Points, in no order, along strands that fork, close into loops and pass close to each other.
In the rows, 128 means zero.
Points whose rows are less than 92.4 apart are linked; no others are. Some points are linked to none.
favil: [119 125 107 109  92 131 123  96 133 139 166 144 111 130 149 121 156 155
  93 135 134 134 108 134 136 132 180 129 107 129 118]
Nibu: [127  93 150 139 128 127  98 100 152 107 128 124 107  85  87 171 118 180
 113 195 225 108 150 127  65 105 105 160 112 116 119]
Lizek: [102 116 135 173 141 117  93  92 124 119 156 100  92 171 150 176 148 157
 124 123 170 108 130 143 107 132 108 147 141 122 135]
nides: [130 104 160 171 146 103 124 164 120  97  93  97 133 183 120 185 104 103
 117 115 132 112 140 112  99 100  89 143 138 154 154]
lukom: [123 166 146 147 158 123 124 145 103 121 107 112 167 111 115 127 110 101
 174 129  99 141 162 111  76 168  96 140 175 100 112]
nim: [125 111 142 121 181 123 145 160 119 125  76  93 156 153  98 160  92  70
 131 142 109 133 152 101 144 125 101 166 140 134 161]
puz: [199 138  85 116 116 149 160 168 146 152  75 133 117  94 147  90 148 158
 121 111  85 173  73 105 151  96  69  35 108 151 129]
sero: [156 144  80 122 140 153 107 130 115 151  93 106 104 129 141 102 149 143
 115  98  69 114 109  82 136 134 101 105 119 141 160]
fidup: [148 153 101  87  85 129 168 159 140 135 119 171 120 104 155  71 139 123
 115 102  94 172  71 119 159  99 159  35 104 138 118]
tum: [107 120 192 129 172 130 162 121 164 119 141 109 174 136 116 144 128  77
 209  82  93 115 173 194 208 157 125 166 184 112 106]
zin: [115 103 151 109  98 111 152 130 154  99 138 153 134  93  86 150 117 132
 128 189 243 135 114 185 143  71 159 166  75 139 135]
Vel: [122  97 140 161 108 125 133 132 123 116 109 123 118 172 125 174 129 139
  86 132 164 120 116 111 118  89 150 136 111 174 179]
Vev: [126 127  99  82  84 123 153 111 145 139 141 193 121  99 132  90 116 139
  68 184 162 137 130 133 161 113 212  91  90 124 121]
Dadon: [161 170  97 130 109 136  90 121  86 134 146 135 105 112 149  98 178 153
 169  84  84 109 130 119  92 143 110 106 147 130  93]
biz: [ 83 106 134 118 164 133 111  83 156 131 151 118 124  93 119 173 133 135
 165 161 191 110 183 179 137 150  83 198 130  89  94]
vimuv: [118 102 171 122 192 126 123 124 159 136 125 100 147 167 119 151  95  91
 169 115 111  75 183 190 219 149 120 193 160 122 159]
zikol: [118 126 101  82  92 137 150  98 137 155 138 182 135 102 119  98 106 131
  74 192 166 133 143 129 157 122 197 123  96 135 115]
budug: [140 137 105 161 108 134 113 137 126 132 127  95 108 154 182 111 172 159
 117  45  94 118  66  96 126 125  94 103 147 143 144]
Getuz: [ 94 109 145 156 124 100 108  98 138  92 179 117 101 122 132 173 149 160
 148 130 188 140 129 154  87 124 103 134 130 102 103]
niput: [109  93 133 126 114 122 126  85 141 121 175 143  94 131 130 163 152 167
 103 142 190 136 102 158 138 114 167 151  99 128 130]
ver: [122 112 123 154 112 112  90  83 131 115 176 117  70 139 157 160 188 196
 103 114 170 124 110 135  90 137 135 120 126 112 122]
Gutif: [105 163 128  96 111 132 161 138 107 156 136 185 166  91 107  76 101  85
 144 158 125 168 134 117 117 140 160 100 120 111  96]
gere: [165 140  89 127 119 161 127 152 121 147  69 141 117 117 119 120 115 161
  68 148 113 113 134  84 115 120 137  62  88 149 178]
bilu: [136 124 139 156 174 108 119 151 109 124  79  73 137 169 133 145 103  97
 128 107  91 122 129  87 106 135  73 142 163 128 152]
Sumem: [141 127 144 154  93 109 137 166 125  98  86 129 140 145 125 154 103 151
  86 123 139 150 107  91  72  82 141  92 117 164 152]
Moma: [124  93 154 131 192 127 114 144 131 132 102  79 125 191 121 168  92  85
 125 130 117  88 143 127 181 120 103 170 141 141 186]
boz: [ 98 127 147 128 166 121 136 120 147 117 121 121 160 113  94 167 116 105
 174 165 178  90 209 174 146 133 100 202 147 123 120]
gep: [101 122 124 144 125 127 109  98 119 125 155 137 127 122 121 143 137 141
 130 157 167 133 150 144 109 137 130 162 129 116 111]
rugu: [154 124 105 144 115 123 131 151 142 147 111  70 125 154 172  96 165 149
 105  30  95 147  39  83 150 112  79  95 137 143 135]
tomat: [136 178 152 137 139 125 150 149 102 129 107 116 169 100 118 116 110  96
 186 121  87 164 138 110  68 166  90 120 167  98 102]
sezo: [115 124 163 163  98  91 161 166 121  77 115 132 142 145 117 163 114 118
 128 126 168 154 105 136 117  59 143 126 109 161 134]
Gezov: [123  98 174 163 104  87 132 145 140  76 137 133 104 143 104 192 147 171
 122 148 230 133  99 158 101  64 138 120  96 153 158]
Sira: [131 134 105  81  86 138 165 147 146 154 122 156 148 121 136  74 124 100
 109 112  85 178  70 115 166 125 164  65  94 139 114]
nibok: [175 158 126 144  83 132 103 136 138  92 131 154 109  98 116 117 139 224
 108 158 164 127 137 119  58 109 166  70 131 109 117]
buv: [158 143  93  91  78 138 123 107 153 140 156 179  88  88 154 102 168 177
  68 172 172 116 126 146 136 121 197  77 105 120 137]
vekuv: [123 153 109 103 101 135 151 138 113 138 132 159 140 115 138  88 126 111
 112 124 104 157 109 109 142 123 166  94 107 130 118]
Nada: [129 109 123 149 151 130  97 121 119 136  98 107 106 178 134 155 122 140
  79 136 127  91 139  93 122 119 124 154 117 152 191]
Vepul: [143 137 100 130 112 142 122 127 116 148  89 146 123 125 119 123 110 147
  61 170 136 101 153  83 100 124 157 101  97 146 168]
zato: [127  60 144 109 156 158 137 109 151 151 129 146 155 133 101  99  90  70
 118 120  66 145 124 170 200 174 175 174 114 124 140]
Nodom: [151 173 101 115 108 138 128 140  96 146 124 155 131  95 128  86 143 136
 149 122  94 125 132 107 103 138 134  91 122 133  99]
torep: [121 132 110 111 148 143 136 129 104 159  94 144 162 118  96 112  91  89
 106 180 120 118 164  90 118 146 136 146 117 123 146]
gofu: [112 115 117  92 115 146 139 111 130 154 162 154 158 120 126  91 121  85
 128 124  93 150 126 142 156 164 178 146 116 120 101]
baki: [172 156  97 115  76 119 101 115 123 123 160 167  92  81 141  91 175 181
 119 148 149 123 129 140  93 122 163  74 122 107  97]
vinag: [116 118 169 158  93  80 160 169 135  69 126 136 132 142 103 177 125 132
 128 142 203 139 101 160 115  46 150 137  99 161 145]
sesam: [129 128 137 159 101 112 114 126 133 101 129 146 116 116 121 144 128 182
  90 161 178 140 131 117  70 102 163 107 122 134 127]
kozu: [112  96 136 120  95 130 158 135 148 122 152 130 151 146 148 108 121 104
 108  82  91 174  69 135 168 111 167 115 112 148 120]
tun: [121 112 148 173 153 109 108 146 120 106  96  80 121 184 133 165 111 117
 123 108 115 105 137  99  98 117  83 140 168 141 151]
Puvep: [120 134 123 104  86 103 147 122 147 116 136 187 108  89 116  98 118 159
  79 198 200 150 129 127 128  87 197  94 102 123 123]
Leto: [115 148 110 142 132 128 105 110 108 140 151 108 121 150 159 119 145 129
 137 106  98 110 132 118 120 161 122 147 143 114 124]
gog: [151 129 101 105  78 135 125 102 150 129 170 164  82 101 168 123 182 192
  53 139 169 137 112 142 143 121 198  83 107 121 140]
dit: [163 172 104 132 101 139 113 136 100 137 111 149 125  99 118  98 133 169
 125 135 111 113 146 105  85 135 136  83 119 134 118]
fod: [116  95 149 152 140 123  84 102 149 101 145 111 100 114 109 182 122 184
 133 169 211 107 157 136  63 126  91 153 125 113 118]
fafol: [165 152  90 100  72 156 137 150 131 132 128 169 100  93 157  96 155 165
  73 133 121 119 105 133 149 110 173  48 100 142 153]
fozi: [181 149  70 109 133 173 132 146 123 157  75 142 105 101 124  98 130 162
 115 130  77 108 132  93 142 123  91  57 102 151 158]
Noki: [150 162 102 130  80 131 112 123 123 113 153 144  97 114 163  99 181 175
 120  96 113 135  99 129 105 117 154  72 127 135 114]
Bedav: [171 155  85  89  84 148 156 164 146 136 115 182 115  92 165  76 141 142
 111 104  87 149  75 126 166 102 136  22 103 147 128]
dakim: [118 155 147 148 179 122 111 135 110 130 117  74 135 163 147 126 120  97
 166 103  78 113 149 111 126 171  74 153 192  98 137]
sini: [159 149  90 145  99 151 100 132 118 134 119 108  97 136 172 112 176 174
 108  59  86  98  90  99 122 121 104  85 133 151 152]
firo: [ 94 120 147 178 127 111 120 133 119 107 146  90 115 175 163 158 134 130
 128  93 132 126 113 135 120 107 105 136 153 144 124]
gapu: [113 115 148 186 142 115  84 105 124 103 138 101 101 170 130 184 134 180
 128 134 170  99 145 125  61 131  99 138 152 118 132]
kuza: [105 115 114 118 178 145  96  85 128 146 130 117 124 149 135 147 110 125
 121 156 145  82 171 150 157 166 116 210 134 115 151]
bamig: [102 115 136 130 145 126 130 124 124 120 112 126 150 143 101 165 101 102
 129 172 170  99 171 147 132 117 124 195 115 140 149]
nilu: [110  98 146 109 101 122 157 124 143 113 146 155 136 115  99 143 109 122
 115 178 198 142 116 177 164  80 182 161  73 151 125]
Vimi: [118 129 122 137 114 114  91  98 129 110 158 135 114  98 127 134 148 178
 126 158 175 140 139 127  72 139 132 132 128 102  94]
zok: [118 110 123 162 120 126 108 129 127 132 140  77 105 186 184 125 156 136
  97  54  94 110  76 100 136 124 103 118 149 148 143]
vam: [111 109 167 113 203 132 115 118 147 128 139  89 141 168 128 132  95  85
 158 105  81 100 162 162 209 159 111 174 176 109 157]
givo: [140  90 160 110 175 111 169 183 122 125  60  94 165 157  86 169  95  45
 135 134 111 150 134 114 157 105  87 157 133 132 157]
zem: [ 95 112 116 106 162 138 109  77 141 137 158 132 126 107 128 152 136 124
 147 169 171 109 172 162 132 157 113 207 134  88  94]
fube: [101 132 132 146 142 127 121 111 113 120 135 127 142 138 129 142 127 110
 138 146 138 127 164 138 120 146 128 173 141 122 116]
mulip: [112  92 124 127 130 116  89  71 138 120 196 117  72 113 149 176 169 187
 114 118 195 125 108 143  90 147 119 138 124  99 116]
fuzap: [115  92 132  89 151 168 139  99 145 156 138 160 166 119  99 110  81  72
 130 154  96 124 154 160 187 171 174 186 115 121 129]
Bebik: [140 165 103 105 100 129 156 157 123 141  92 148 139 103 128  86 114 130
 112 124  93 162  99  97 119 120 132  63 110 146 127]
ful: [189 166 113 128  80 123 113 140 137  99 142 171  96  76 124  88 147 219
 124 158 160 116 145 130  71 109 168  48 132 106 104]
supo: [109 153 127 138 164 125 121 122 104 133 120 116 159 125 114 126 112 100
 150 146 107 119 176 113 101 160 110 165 162 107 125]
Fol: [125 132 124 138  92 100 126 112 140 104 155 153  91 112 138 143 156 179
  91 154 183 150 112 134 102 102 172 115 117 120 127]
zapaz: [ 87  93 141 112 157 127 111  95 160 117 161 111 104  81 120 182 132 150
 162 149 215 106 157 186 122 134  72 171 122  94 103]
bez: [120 159 127 124  90 106 150 153 125 118 102 172 142  95 112 101  92 141
 104 171 151 154 139 102  92  98 172  77 109 133 121]
kip: [119 118 106 142 128 135 121 123 118 141 108 105 111 157 140 134 124 133
  83 117 111 113 113  95 131 124 134 134 112 148 175]
Gamos: [109  89 162 158 126 113 148 151 131 101 134  78 137 187 148 163 124 105
 121  83 124 124  94 145 171  95 114 143 130 160 143]
Fesil: [110  97 134 123 151 132 134 128 123 128 111 120 144 152 103 154  94  95
 109 158 147 102 157 130 153 110 136 184 111 154 162]
debe: [116  78 162 162 122 118 148 154 141 109 129  87 124 196 137 166 121 112
 108  88 137 120  76 138 173  84 133 143 109 186 165]
zunet: [121 123 146 127  87  96 156 143 144 100 116 184 124 103  92 118  90 140
  87 204 203 157 129 121 112  71 185 105 105 140 122]
gafi: [105 119 122  80 107 134 146 104 131 161 168 180 165 104 116  85 113  84
 132 166 126 157 135 160 158 149 195 141 108 111  87]
belet: [134 113 163 166  99  86 152 177 120  83  91 119 141 153 120 171 106 127
 106 111 141 162  91 104  81  57 127 109 119 165 142]
tufog: [121 140 142 125  89  99 164 157 129 104 100 193 148  98 107 104  85 125
  98 183 176 161 131 111 103  82 181  86 117 139 123]
Fem: [166 153  78 119 117 158 116 132 108 146 125 132  99 106 153  99 163 156
 131  85  70 113 110 103 135 125 108  89 125 148 130]
nupam: [136 172 100  94 145 159 118 112  85 167 139 148 144 103 116  84 137  92
 169 144  91 107 157 109 113 184 126 138 144  98 108]
pime: [128 156  97 111 132 143 128 121  98 162 102 149 149 110 105  93 106 116
 114 170 113 116 157  93 115 156 138 117 106 125 132]
Dur: [137 149 128 137 118 111 140 147 124 135 133  79 143 137 171  93 153 109
 159  35  73 165  61 103 124 144  64 105 156 122  96]
teris: [153 165 139 129 116 119 154 156 117 138 124  94 144 105 153  92 146 108
 175  56  79 187  67 107 100 146  57 105 157 114  92]
Dufek: [107 132 120 119 104 131 151 133 123 129 134 156 140 120 126 103 119 113
  98 141 129 158 119 117 134 116 178 120 104 136 120]
fofi: [ 97 129 126 142 144 130 118 113 120 132 150 107 131 157 148 128 130 107
 135 124 110 119 141 138 140 151 129 165 144 118 123]
bure: [170 194 135 120 101 122 134 155 100 130 130 147 126  92 145  81 140 139
 188  77  76 161  91 108  77 127  96  73 143 132  68]
Mevir: [103 117 125 167 127 119 105 106 118 124 144 104 100 174 151 164 148 154
 110 123 144 110 116 120 108 127 124 137 134 142 144]
zozok: [102 120 144 151 166 124 111 119 140 119 114 115 143 128  98 174 124 123
 162 176 187  78 201 163 117 132  81 199 143 116 129]
mili: [153 164  89 117 158 157 107 130  86 159  91 124 122 116 113  90 122 133
 148 133  70  99 142  88 106 166 102 125 129 124 145]
tar: [144 160  96 139 162 136  95 133  97 148  96 110 107 137 124 100 126 133
 139 122  75  90 140  84 108 161  97 139 145 115 156]
sukod: [164 160 100 152 105 133  78 120 108 125 155 118  92 132 166 113 187 183
 149  76  89 101 114 119  87 135 113  98 143 135 109]
rinez: [121 107 145 176 126 115  83 112 138  94 146 103 109 143 115 176 127 199
 124 149 189 114 144 116  42 123 110 125 136 112 123]
loka: [102  95 148 135 121 130 151 127 136 115 146 115 149 163 140 130 118  94
 126  97 104 149 101 147 176 116 152 152 118 140 118]
kerar: [138 130 103 133 151 140 119 138 121 147  81  97 122 149 127 122 119 119
  92 120  89 119 126  75 123 137 108 125 118 143 176]
pon: [138 124 147 169 104 109 117 146 127  89 106 134 134 140 108 158 116 172
  97 145 163 135 133 113  58  85 147 104 128 149 140]
Niver: [159 150  84 113 121 166 124 142 113 156  77 146 106 112 124 101 134 152
  83 136  89 105 136  87 140 126 131  71  89 150 166]
Bidob: [114 119 146 119 195 132 109 114 136 144 141  85 143 169 144 124 108  83
 155  92  69 109 144 132 192 170 101 175 191 102 146]
Zol: [133 157 100 151 143 130  80 107 102 142 125 111 110 147 138 127 140 159
 135 127 102  87 152 103  90 161 113 144 142 119 137]
tisud: [170 161 104  90 138 150 158 140 115 171 119 137 133  93 123  74 152 107
 184  93  54 169  74 102 136 139  76  81 138 124  95]
tovo: [168 126 114  80 157 157 153 129 135 192 113 115 153 119 124  60 153  72
 179  94  46 182  69 121 171 181 110 118 140  90 101]
kome: [114 124 155 133 142 120 155 160 114 115  93 129 180 122  85 158  91  66
 149 162 137 133 176 125 120 114 113 163 134 137 133]
dasan: [ 87 111 135 161 128 103 111  92 136 106 184  99  93 152 154 168 166 151
 145 117 165 131 121 160 112 130 107 141 135 112 105]
bug: [122  98 181 116 167 127 173 164 148 116  96  94 180 155  95 154 101  55
 166 114 108 117 155 163 200 128 115 166 134 134 149]
Kani: [100  91 151 118 125 103  93  87 155  94 199 132  65  75 129 164 147 189
 123 127 208 132 115 137  71 125 101 127 118  87 112]
ril: [140 129 118 143 136 133 114 143 116 134  74 137 140 133  97 150  91 132
  78 173 136 107 164  78  82 119 140 129 115 155 166]
Likuf: [122 112 130 128 193 125 112 134 118 136  86  93 136 166 114 152  90  84
 117 150 106  98 157 103 147 135 104 177 148 122 188]
fub: [108 121 172 137 188 117 124 139 158 123 125  85 142 173 118 167 107  95
 178 112 137  66 193 185 207 140  97 178 166 126 150]
Tuvo: [182 159  88 107 111 171 132 155 115 140  98 169 102  80 133  93 133 162
 130 122  76 122 123 109 127 111 101  42 110 153 119]
saru: [ 96 125 155 155 170 119 122 123 134 117 135  94 135 170 141 162 117  93
 168 115 117  98 176 162 164 146  99 178 170 121 136]
pum: [105  95 144 109 144 145 141 101 154 132 145 146 161 119 109 145 113 104
 150 158 162 106 172 201 178 145 143 211 111 121 114]
Nozel: [129 111 159 172 128  99 122 158 114  95  93 112 145 158 106 185 100 114
 120 139 155 120 152 120  82  96 111 147 136 155 141]
fala: [109 112 138 150 136 116 116 126 124 107 111 127 147 116  87 172 109 127
 132 190 185 107 177 144  96 122 106 181 127 131 125]
dof: [137 121 153 173 111 101 116 163 122  76 102 125 148 151 101 181  95 149
 119 149 175 133 139 112  58  80 137 128 131 152 128]
Gezit: [107  90 167 169 146 119 126 149 155 120 152  58 119 201 171 144 116  95
 145  53 107 115  97 147 190 126  86 141 177 142 119]
Fufet: [128 112 113  91 139 152 156 125 127 163 127 132 163 132 116  85 115  74
 132 121  67 159 102 118 165 169 151 134 116 111 124]
Tiz: [117 148 128 150 116 115 129 138 104 117 114 128 140 130 124 127 119 133
 123 133 124 141 133 111  83 126 137 120 133 134 124]
vasa: [122  58 154 124 127 144 125 104 158 141 154 146 149 129 120 100 104  76
 117  93  64 145 112 193 192 177 169 175 117 133 116]
vufed: [110 124 162 127 176 131 131 128 136 136 142  84 149 156 148 120 116  83
 174  80  67 136 129 128 178 174  99 163 189  97 118]
lakem: [120  92  97  87 123 153 147  96 139 167 138 178 138 118 117 102  94 114
  77 183 136 127 139 138 168 137 194 150  78 137 122]
nifi: [113 147 116  76 101 133 151 115 122 153 161 200 156  89 122  73 114  91
 136 170 137 164 130 131 143 140 186 118 118 103  86]
genut: [ 97 114 142 112 142 136 139 111 146 124 135 138 163 103  99 150 120 105
 168 173 190 116 179 191 157 131 118 200 122 116 108]
tefol: [136 119  89 103 111 148 105  83 134 162 168 146 103 137 155 115 157 142
 101 127 125 110 130 143 144 156 179 159 110 123 115]
lubu: [149 185 117 133 118 128 113 132  86 139 143 133 132 101 139  86 163 120
 192  94  74 134 129 119  89 167 100 115 161 113  85]
Kegov: [158 187 144 127 119 121 145 153 100 139 120 124 144  97 137  84 129 120
 184  85  66 175  91  98  74 140  77  95 152 118  86]
novi: [173 192 123 113  80 120 150 160 119 120 127 174 119  87 144  69 142 137
 178  87  88 177  91 123  98 112 111  52 139 134  77]
Musa: [122 147 123 114 152 139 142 137 108 147 126 104 149 130 144  97 140  84
 167  92  68 152 115 111 139 175  95 137 155  99 112]
mup: [107 112 122 116 187 144  96 112 121 151 109 108 128 171 125 143  92 102
 110 153 118  85 164 119 158 151 118 191 136 129 187]
Sekip: [125 130 113 124  82 119 130 115 141 115 158 158 102 118 154 126 164 168
  79 128 159 145  91 140 131  98 190 106 116 128 132]
lagi: [115  83 128 122 127 116 117  77 154 124 181 139  68 123 145 179 166 192
  91 128 208 136  91 152 122 113 144 130 104 114 129]
dunef: [122  97 161 134 115 106 115 119 148  88 131 143 106  86  86 171 126 168
 116 188 243 122 134 140  79  85 131 145 100 129 128]
fav: [148 139 115 146 108 104 141 149 132 134 140  77 130 139 186  88 165 135
 136  19  86 163  41 103 135 121  72 102 157 132 104]
Pili: [164 175  98 104 121 142 142 144  98 163 118 148 126  90 121  77 142 120
 164 105  64 138 114 105 109 140 102  78 122 130  97]
kuniv: [105 112 136 134 111 121 141 111 134 116 153 148 125 131 118 151 133 137
 100 153 178 144 122 146 142 101 174 154  99 145 124]
Geg: [128 140 146 136 202 117 114 144 115 130  87  69 141 164 128 144 107  91
 144 118  79 116 150  94 133 157  69 152 188 102 164]
sosok: [110 137 136 141 116 113 149 149 110 110 119 114 144 139 138 128 124 109
 116 113 115 167 108 111 113 113 129 119 128 145 125]
melu: [114 166 122  98 142 147 145 112 107 161 148 155 173 101 114  93 128  64
 172 145  98 134 162 124 125 184 135 148 156  85 104]
nuri: [156 169  90 117 151 150 123 132  88 163  82 140 140 100  96  95 100 125
 140 159  89 104 158  84  97 165 111 106 125 121 136]
gobo: [110  92 144 166 137 117 121 137 141 129 142  60 117 200 184 127 133 113
 118  39 106 124  75 110 167 129  91 130 168 140 125]
Nir: [120  93 170 158 100 100 130 117 148  83 153 135  86 133 113 185 152 195
 102 144 221 142  94 142  97  72 147 115 107 144 154]
Lus: [113 121 202 140 155 112 166 149 170 111 133  93 168 161 118 148 121  86
 198  72 113 110 161 198 218 139 110 148 159 125 107]
zavom: [100 163 133 115 127 138 149 131 102 145 129 159 170  96 106  97 112  81
 153 151 120 158 155 115 111 149 142 130 142 100 103]
Numid: [ 99 146 157 151 188 113 120 135 134 115 131  79 133 174 150 155 111  99
 170  99 100 100 169 140 155 148  76 161 203 110 128]
ras: [133 130 113 156 107 119  81  91 120 117 155 113  86 137 148 155 177 196
 111 119 156 109 127 118  71 147 128 121 131 116 122]
bega: [162 163  97 124  79 143 126 141 123 125 130 149 100 100 158  96 160 168
  97 106 103 126 100 114 120 106 150  56 110 141 132]
Mapom: [105 109 151 134 130 123 172 152 125 115 117 101 160 153 129 139 114  77
 135  98  98 171  97 125 152 104 123 142 130 144 126]
rike: [191 185 106 104  93 125 147 163 117 106 125 198 106  68 149  67 128 158
 171 107  89 142 103 124 109  94 123  25 130 136  81]
rakal: [121 123 134 127 107  99  98 101 142  95 166 146 103  74 115 130 138 185
 125 161 201 155 129 122  72 119 138 122 123  84  97]
kimo: [ 98 113 114 115 171 143 107  81 136 145 154 121 120 136 138 156 124 120
 133 163 166  96 177 154 142 170 122 210 140 104 124]
minar: [169 139  96  77 148 164 149 131 120 191 124 131 137 106 125  66 161  82
 189  96  46 161  77 111 168 163 104  88 130 110  90]
Gil: [117  94 163 126 108 102 146 125 150  90 140 134 117 105  88 176 135 155
 123 176 252 126 118 173 112  74 138 157  71 135 144]
vudi: [103  98 154 125 163 134 133 111 153 127 140 112 149 154 118 150 112 103
 154 126 135  94 168 199 191 147 134 199 125 128 138]
Daz: [123 117 116 135 152 136 114 134 114 146  83 131 141 142  96 142  85 106
  93 172 128 100 169  86  98 137 128 160 117 146 172]
ledi: [ 98 100 162 171 135 121 131 144 140 109 155  78 117 195 157 162 125 113
 145  82 131 107 108 161 169 112 104 141 150 152 130]
mik: [135 155  88  96 140 151 105 102  94 167 150 139 133 114 134  85 146 105
 153 122  72 107 141 119 132 186 137 145 136 109 108]
zetav: [134 185 135 128 120 125 144 147  92 137 127 127 156 105 130  99 136 109
 182  99  81 163 121 109  80 155 102 109 158 108  92]
nizu: [111 103 120 114 133 140 145 124 130 138 116 125 152 144 105 137  93  94
 104 151 131 126 145 124 163 127 156 165  99 145 151]
Pusa: [140  87 176  99 181 127 187 172 145 128  73 100 193 136  72 149  92  37
 158 132 101 162 140 136 193 128 106 164 130 119 150]
danu: [129 105 115  97 100 140 154 136 147 152 132 128 142 128 139  90 126 112
  94  93  84 177  65 127 172 124 172  91  96 144 127]
sel: [193 147  83  93 102 165 159 171 145 138 106 171 105  75 166  78 153 151
 116 103  77 165  70 122 172  87  89  11 109 152 123]
Saser: [118  97 150 168 112 116 144 146 128 107 115 107 122 176 138 179 129 130
  89 100 139 129  93 109 127  77 140 123 112 174 163]
zuva: [130  87 162 120 193 125 139 156 144 119  98  81 156 176 100 165 100  71
 141 115 104 100 150 144 205 128 107 173 136 134 175]
viz: [125 111 151 136 101  99 132 114 163  82 158 158  76  98 110 149 155 186
  90 156 223 157 100 137  96  75 167 108 104 124 143]
Vidu: [136 123 129  88 160 163 156 128 133 178 122 121 165 120 116  82 119  55
 161 115  51 168 108 119 172 183 131 131 139  83 116]
vedus: [157 157  92 117  91 122 100 104 119 131 167 149  92 100 144 106 182 178
 118 129 139 117 132 134 108 136 161 102 120 121 108]
siz: [164 154  88  85  74 142 139 134 132 138 139 193 105  84 150  83 148 162
  85 158 135 114 139 136 149 113 183  53 102 131 129]
Repe: [128 108 126 155 122 134 110 110 123 129 105 127 108 152 123 170 127 160
  72 162 170  96 145 104 100 117 145 148 107 156 178]
mim: [112 120 185 140 151 104 149 152 176 120 130  88 148 174 107 165 117  97
 194  86 136  82 173 208 215 141 113 154 146 135 124]
suluz: [108 100 158 142 122  97  98 104 150  73 176 125  91  85 116 167 137 186
 134 142 216 144 123 138  70 111 113 128 121  96 111]
Peki: [159 165 112 141  83 131 107 144 121 113 116 155 122 103 126 109 132 190
 100 150 137 125 135 104  76 121 164  71 117 132 128]
zetu: [149 150  90  80 138 160 133 122 108 180 138 145 134 113 124  75 152  88
 163 113  56 128 107 113 152 169 131 104 125 111 106]
vesu: [115  77 118  92 134 160 136  93 138 165 140 169 156 129 106 105  86  91
  97 161 108 121 142 159 180 169 190 180  92 138 126]
Vugir: [101 122 149 158 173 118 118 126 129 115 123 102 129 167 132 175 109 109
 149 137 144  86 176 143 142 133  98 178 154 132 149]
bidok: [116 108 117 102 151 150 148 125 129 151 114 121 155 143 114 114  97  82
 111 134  90 148 121 119 168 150 155 150 115 130 136]
Zito: [132 147  84  98 117 146 101  93 111 166 158 150 119 125 139 101 152 127
 127 139 115 109 140 133 128 172 157 147 119 116 107]
rukav: [113 146 120 137 102 126 133 130 115 126 116 140 131 119 114 113 115 136
  99 153 138 137 138 113 107 111 162 115 111 139 126]
nefe: [139 151 105 159 106 115  87 108 113 123 154 117  94 142 161 127 181 187
 132  99 118 109 109 117  86 145 132 108 142 123 114]
Zeza: [196 172 106 111 103 151 134 157 118 123 106 182 104  74 150  84 131 166
 146 115  86 144 109 112 117  98 103  31 122 146  98]
tos: [165 151  97 110 110 143 151 153 133 156  80 129 125 104 137  86 139 135
 113 105  79 162  81 100 141 116 106  61 104 149 135]
tilor: [103 125 140 157 176 123  92 112 128 121 121  99 120 154 121 179 117 131
 150 163 169  77 184 151 114 131  87 190 158 121 145]
nekof: [ 99 127 174 126 168 136 147 117 149 117 151 106 172 140 144 133 131  68
 196  84  81 140 161 168 184 167 116 167 192 102 100]
Sebu: [ 86 100 154 133 135 109 113 100 153 101 166 117 112  91 118 180 140 148
 163 149 215 126 148 179 108 121  88 157 117 105 104]

A fork is a point with three links, a tip a point with one. Leave the first point through the second and follow the links. Name the first fork or tip that comes.
loka; Mapom: rukav
pime; torep: Kegov
Sira; fidup: vekuv
nibok; Peki: minar
mik; Zito: Sekip
dakim; Geg: pon
Tiz; sosok: Sira

Name the points in between on the shortest way along the links from the first point to the second, in order.
Noki; Fol: bega, fafol, siz, buv, gog, Sekip
firo; rakal: Mevir, Lizek, dasan, Getuz, suluz
Sebu; lubu: Getuz, suluz, Kani, mulip, ver, ras, nefe, sukod, Dadon
ras; zok: nefe, sukod, Dadon, lubu, zetav, Kegov, teris, Dur, fav, rugu, budug
